Each row is a point on a tangle of strands that fork, close into loops and nearly touch. The rows are in no order.
In the rows, 128 means zero.
Points whose rows are less than 149 apart are linked; no others are.
q_909: [139 121  98 150 159  86 105 124 120 140 192  82 117 142 162 157 148 116
 154 111 106 134 121 128 121 162  87 194 136 168 160 109  99 129 128]
q_214: [145 106 190 113 112 138 139 180 157  77  52 122 113 146  94 153 115  53
 146 122 135 127 128  62 149 132 194 134 135  95  83 131 178  98 149]
q_643: [188 138  96 131 103 156 137 105 167 193 105 103 104 170 128 134 128 134
 137 133 107 103  72 145 142 110 103 165 165 166 192 103 123 118 152]
q_483: [130 159 134 101  74  94 161 111 144 144 147  95 166 114 123 103 113  83
 131 129 140 106 156 168 100  84 109 145 196 126 174 141 124  85 111]
q_184: [166 106  87 136 114 208 117 125 127 162 114 152 186 184  90 106 141 182
 107 160 141 119 138 135 160  96 147  99 119 123 125 111 169 126 129]
q_593: [190  69  86 140  94 141 107 121  73 196 184 145 171 100 153 134 176 192
 114 146 167 140 175 117 140 123 102 124 161 107 148 116 132 142 106]
q_599: [164 165  93 106 111 156 113  96 153 180 131 120 138 150  97 134 127 143
 113 144 138 133 112 167 157 100 105 142 171 132 172 112 112 133 144]
q_143: [ 53 189 140 133 134 104 147 139  99  52  66 145 107 129 178 139  78  92
 111  64 127  95 120 147 106 156 133  59  91 114  88 129  91 133  91]
q_740: [160 183 117 110 144  82 160 125 215 151 132  97 114 122  95 123 137 117
 171 135 126  94 106 152 150 178  99 161 110 131 130 138 114 127 148]
q_734: [152  89 128 105  98 163 185 118 116 223 112 152 144 113  99 146 131 144
 136 160 105  80 142 128 123  95 131 171 147 132 172 151 133 127 109]
q_896: [115  73 139  88 111 153 130 102  77 197 132 149 159  76  98 118 137 189
 145 140 146 145 171 136 129 123 159 128 175 100 125 195 117 158 124]
q_55: [ 73 161 155 147 162 100 126 162 119  48  62 143 114 148 168 141  78  84
  95  81 109 118 122 116  97 138 120  88 131 107 107 124 108 135 130]
q_570: [138  63  94 169  83 138 118 133  99 167  91 148 209 178 133  77 130 132
  75 128 131 120 153 128 114  60 141 113 171 136 119  81 165 108 126]
q_746: [105  90 145 145 120 109 139 138 126  73  61 119 148 168 135  97 101  69
 100 105 137 107 145  98 125  97 141 148 113 115 112  93 184  88 152]
q_134: [104 116 149 124  69 115 134 109 133 102 108 101 170 153 124  87  93  82
 100 112 139 141 135 145 109  57 161 132 198 122 145 126 151  94 123]
q_404: [189 119  92 129 133 189 122 122 137 157 132 154 145 165 107 127 150 186
 125 173 123  98 100 112 153 120 116 123  92 137 142 100 168 130 141]
q_289: [136 103 130 172 138 136 101 151 128  99  59 164 110 180 148 140 121  97
  98 123 106 114  83  52 136 134 102 152 115 124 139  87 161 115 193]
q_550: [135 111 106 147 127 131 145 125 129 114 113  94  97 177 158 103 116  96
 148 104  87  82 110  93 107 121  83 175 107 182 179  91 169  75 158]
q_367: [112 163 146 125 145 112 147 123 160 103 167 129 110  85 135 163 139 119
 128 124 131 127 138 142 139 141 147 131  76 108 108 150 109 140  90]
q_489: [100 111 137 141 147 121 124 159 128  68  83  91 119 181 144 132 104  63
 146  93  98 105 143  87 100 126 117 173  90 152 155  94 175  88 139]
q_557: [107 142 174 116 161 150 110 174 116  85 132  95 106 103 139 167 126 108
 167 108  88 143 175 132  75 146 182 101 114 133 102 166 120 141  52]
q_723: [175 119  93 144 156 154 103 110 130 152 169 149 129 144 137 140 153 178
 107 165 125 118  93 105 152 134  92 146 101 145 137  88 137 143 138]
q_682: [161 177 148  89 117 154 120 130 176  99  70 127 113 153 105 115  80 120
 113 141 154 121  95 138 170 112 131  92 163  98 122 135 150 133 167]
q_802: [161  67 143 169 103 156 165 150 138 137 123 146  76 135 153 112 132 114
 110 146  98 103 100  52  81  87 108 168  95 152 142 105 188  99 109]
q_447: [ 65 134 136 115 116 139 145 106 105  71 123 113 121 131 131  91 115 101
 146 121 171 157 108 185 139 119 186  52 108 148  70 163 128 114 108]
q_241: [142  39 164 155 118 146 150 153 129 138 123 122 120 125 132 100 146 122
 107 157 108 124 141  79  89  79 156 167 107 139 113 108 198 108  85]
q_531: [137 151 113 112 148 103 113 130 133 156 188  87 126 112  96 150 153 129
 190 120 116 159 147 157 148 165 113 187 147 136 163 147  99 131 137]
q_677: [114 145 118 159 185  89 116 133 127 119 162  96 120 135 172 185 145 123
 147  94  86 122 126 117 101 181 104 181  82 165 136  85  90 139  95]
q_229: [178  74 125 141  86 174 179 135 123 208 129 145  99 122 133 129 146 142
 136 163  94  82 120  98 108  82 124 164 124 148 176 132 155 111  98]
q_592: [128 149 143 116 161 136 116 120 139 128 181 136 112  73 112 161 162 163
 143 152 131 157 144 138 149 154 145 123  83 116 114 149 112 153 118]
q_870: [146  60  99 177  79 148 119 141 123 156  66 165 178 187 124  99 135 110
  74 128 127 112 136  79 131  78 141 135 137 122 109  82 186 100 137]
q_842: [121 135 141 106 139 123 110 126 130 173 178 153 106  57  89 160 161 187
 171 140 145 206 164 122 186 194 133 146  93 106 124 152 105 172 143]
q_934: [145  65 138 138 133 141 131 122 108 133 151 119 151 121 132  96 149 139
 115 158 121 124 155 129 111  89 153 142 125 124 118 125 165 117 108]
q_938: [109 129 153  70 117 126 130 112 107 170 144 167 112  60  78 119 119 170
 138 151 153 145 145 138 140 148 144  96 147 106  99 218  92 159 136]
q_773: [150 105 130 108 115 147 147 115 130 230 152 164 122  91 107 177 149 180
 143 157 111 117 128 101 158 138 119 206 137 122 173 148 111 158 123]
q_406: [ 87 128 145 152 142  75 107 136  89  83 148 142 127  93 170 112 120 124
 102 108 140 133 147 136  56 123 123  66 130 123  87 158  93 140 114]
q_349: [ 85 125 101 138  67  92 123 121  83 134 190 137 126  65 103  94 158 133
 192 112 207 212 151 182 156 158 139  75  96 122 109 169 110 132 133]
q_800: [154 188 113 115 173 109 140 118 186  96 115  90 116 142 131 119 118 111
 153 122 135  88 105 150 132 167  93 131 107 133 124 114 131 125 162]
q_797: [ 65 177 140 151 161 112 127 120  73  83 108 149 126  87 166 150 125 131
 111  73  87 107 160 138  88 172 136  84  55 136  93 109  87 131  68]
q_838: [109 114 177 123 153 144 116 204 128  65  92  93 113 137 132 144 112  74
 150  96  83 135 168  98  64 133 181 112 103 141  89 129 157 120  56]
q_604: [ 66 146 109 149 171 113  91 106  80 109 167 171 126  99 160 143 144 176
  79 120 146 157 129 127 143 157 100  81  77 122 100 101  80 163 130]
q_582: [131 108 100 117 109 195 136 106 117 169 130 146 185 150  80  77 138 188
 123 157 153 133 149 155 163  95 171  89 133 109  98 144 153 128 117]
q_11: [ 97 164 143  55  69 148 166  74 130 175 107 148 149 118  63 102  76 144
 120 131 162 135 124 181 146 101 145  84 184 124 126 185 104 118 139]
q_825: [150 121 146 108 143 131 128 125 127 113 133 117 136 116 110  93 131 129
 131 157 126 115 145 154 110 108 142  92 129 124 107 165 148 114 134]
q_770: [ 81 160 145 105 103  92 164 123 149 108 170 112 112  92 129 145 116  94
 141 117 145 129 146 160 133 123 156 137 130 103 120 186  95 120  86]
q_296: [ 78 138 135  93  81 145 152  92 126  96 108 122 125 148 109  64 105 115
 138 144 199 156  85 186 157 107 170  45 141 142  71 164 138 109 126]
q_77: [121 110 148 135 140  87 110 149 109  78 123 120 137 118 142  78 114 110
 115 127 127 124 151 146  58 106 140  69 153 134  83 160 134 121 129]
q_171: [195  75 107 150 126 128 101 119  91 178 189 136 122 105 162 146 171 175
 127 155 128 136 137 105 127 135  85 153 135 145 153 110 135 136 129]
q_964: [164 148 155 144 171 113 121 138 174 151 169 130  98  79 136 186 179 177
 160 168 111 143 117 103 120 180 124 148  79 155 120 118 126 157 120]
q_307: [176 140  99 135 111 112 161 110 190 208 137  96 101 130 107 132 156 142
 161 142 113  97  68 135 154 167 113 193 130 157 158 120 103 130 149]
q_686: [125 119 180 146 129 135 123 187 145  48  51 143 119 131 130 171 112  32
 118  93 139 134 126  56 141 152 180 111 130  92  74 102 156 117 149]
q_991: [151 137 110 111  95  97 175 134 142 169 166  99 135 104 123 114 149  84
 157 142 113  87 158 144 119 117  95 191 146 137 177 137 129  89 108]
q_623: [135 118  81 156 140  92 147 104 121 151 169  90 113 164 164 121 138 111
 148 108  91  95 101 116 127 155  60 189 129 192 171  86 110  96 151]
q_603: [135 140 100 120 102  93 122 114 106 147 203 111 150  87 107 126 153 128
 158 118 152 172 168 166 160 137 111 157 152 115 166 137 101 124 143]
q_78: [ 74 144 127 145 214 113 112 131  86  95 107 112 128 177 155 165 129 136
 133  89  61 117 120 121 113 176  89 141  90 155 151  79  92 131 138]
q_981: [168 143 166 108 135 125 142 158 170 134 109 119  80 139 124 140 110 108
 132 145  99 107  94 120  99 116 112 160 176 111 138 178 125 134 120]
q_428: [169  61 100 122  86 145 143 120  81 215 153 138 184  92 125 109 176 184
 140 149 158 129 193 148 130 103 139 111 173 105 142 131 128 133 104]
q_137: [154 109 148 156 144 158 147 138 167 106 119 139  90 144 160 164 140 146
 137 155 104 109  66  64 119 126 140 170  76 143 149  91 184 126 126]
q_794: [136  97 133  99  89 174 159 117 123 212  81 150 165 141  88 142 106 146
 111 147 119 100 145 149 128  72 151 137 183 115 158 157 130 133 116]
q_372: [ 80 101 142 139 110 118 135 118 125  69  97 113 157 155 136  88 105  82
  97 106 138 141 139 126 135  81 180 129 136 116  98 113 164 101 132]
q_19: [183 103 106 170  91 164 107 148 147 138  53 169 135 186 132 129 122 112
  96 133 129 101  95  66 145  99 120 135 124 120 133  92 183 106 169]
q_366: [125 140  96 139 104 143  76 116 121 119 118 163 152 165 134 106 100 154
  50 137 157 139 100 124 134  84 107  93 171 104 132 113 116 148 149]
q_533: [140  98  73 140 108 123  85  98  56 149 196 146 175 109 138 104 158 191
 100 131 184 166 161 130 144 127  97  91 155 108 129 109 109 145 136]
q_630: [ 86 122 113 145 114 105 103  96  91 108 136 148 170 145 148  98 104 140
  67 127 145 136 117 135 114  84 103 106 164 114 146 112 106 128 155]
q_463: [138 171 148 137 172  90 127 177 162  69  85 123  99 151 173 137  86  80
 118 101 108 100 108 116  70 143  87 104 149 117  97 140 113 138 124]
q_202: [155 150 143 142 167  98 102 170 159 107 128 112  92 140 169 139 118  99
 128 128 102 113 104 120  64 138  84 137 156 136 118 150 114 142 124]
q_12: [ 96 132 128 149 182 121 103 129 120  93  83 142 127 183 157 142 113 130
  86 120 100 124  87 101 142 140  83 144 116 120 148  83 119 138 181]
q_426: [112 120  87 137 135  91 105  89  65 124 193 128 174 119 133 113 141 144
 110 120 151 151 152 147 135 122  77 131 139 131 155  98  98 121 162]
q_435: [135 146 143 132 178 156 139 138 172  73 114 106 110 158 150 173 138 123
 156 134 104 111  79 102 141 154 154 163  69 142 151  80 161 133 130]
q_138: [ 86 135 163 117 142 148 121 143  99  86 136 112 100  88 140 137 132 115
 162 118 127 157 143 163 107 146 198  60 111 140  80 187 106 139  74]
q_336: [148 190 105  86 118 153 119  92 176 143 125 129 118 138  84 110 113 142
 106 149 160 128 103 159 172 116 112 112 146 105 135 119 116 152 152]
q_441: [ 98 149 112 140 117  78  94 122  98 105 185 135 122  69 135 113 143 130
 145 111 171 166 153 166 112 152 125  67 110 130 102 165  85 135 129]
q_666: [148 178 151 108 167 137 141 143 170  46  74 109 114 141 135 125  81  99
 150 120 151  97 119 140 160 154 127  85 103 114 108 116 154 122 167]
q_104: [ 56 175  78 137 153 109  98  91 107 108 181 150 111 118 134 131 134 141
  94 106 164 172 107 143 166 161 100 106  92 126 119  89  59 168 144]
q_691: [118 155 146 117 173 169 103 144 165  80 121 106 103 150 135 168 126 114
 129 133 107 150  87 128 158 137 159 148 130 121 147 118 126 157 137]
q_572: [100 173 135 156 184 121  96 125  89  93 137 151 123  79 164 175 148 153
 111  94  99 138 153 134 107 187 122  89  59 152  98  99  86 157  98]
q_294: [160 115 189 104 128 138 153 173 164 103  75 124  92 147 114 137  99  93
 132 146 102 111 113  98 106 111 148 143 148 104 115 173 162 116 122]
q_526: [131 131 134 127 141  67 108 169 151 168 171 111 111  79 106 164 151 165
 207  99 113 213 166 140 174 221 125 184 117 122 148 150  94 158 139]
q_398: [ 95 112 147  82  65 146 177  87 119 179  97 136 172 127  87  88  92 141
 126 131 148 131 139 172 143  68 186 102 203 124 117 172 125 120 116]
q_811: [109 205 114  78 127 120 122 103 173 156 156 129  84 103  52 112 126 136
 147 137 155 167 114 165 178 169 124 121 141 117 123 149  77 165 157]

How many points has the smallest loop of links through each point below? Write - if it is on no loop.
q_682 => 8
q_184 => -
q_604 => -

A tip is a point with one link. Name the tips that can be reached along the links from each point below, in the order of the rows.
q_435 => q_773, q_349, q_11, q_691
q_740 => q_811
q_138 => q_838, q_296
q_143 => q_686, q_104

A piece is two or more points that can be reached from each other along the links. Count, over all rows, the pieces, the separate loops (a circle has one, a figure eight two, a Y none), the forks (points with three links) and the tips (points with one).
pieces => 5
loops => 1
forks => 8
tips => 16
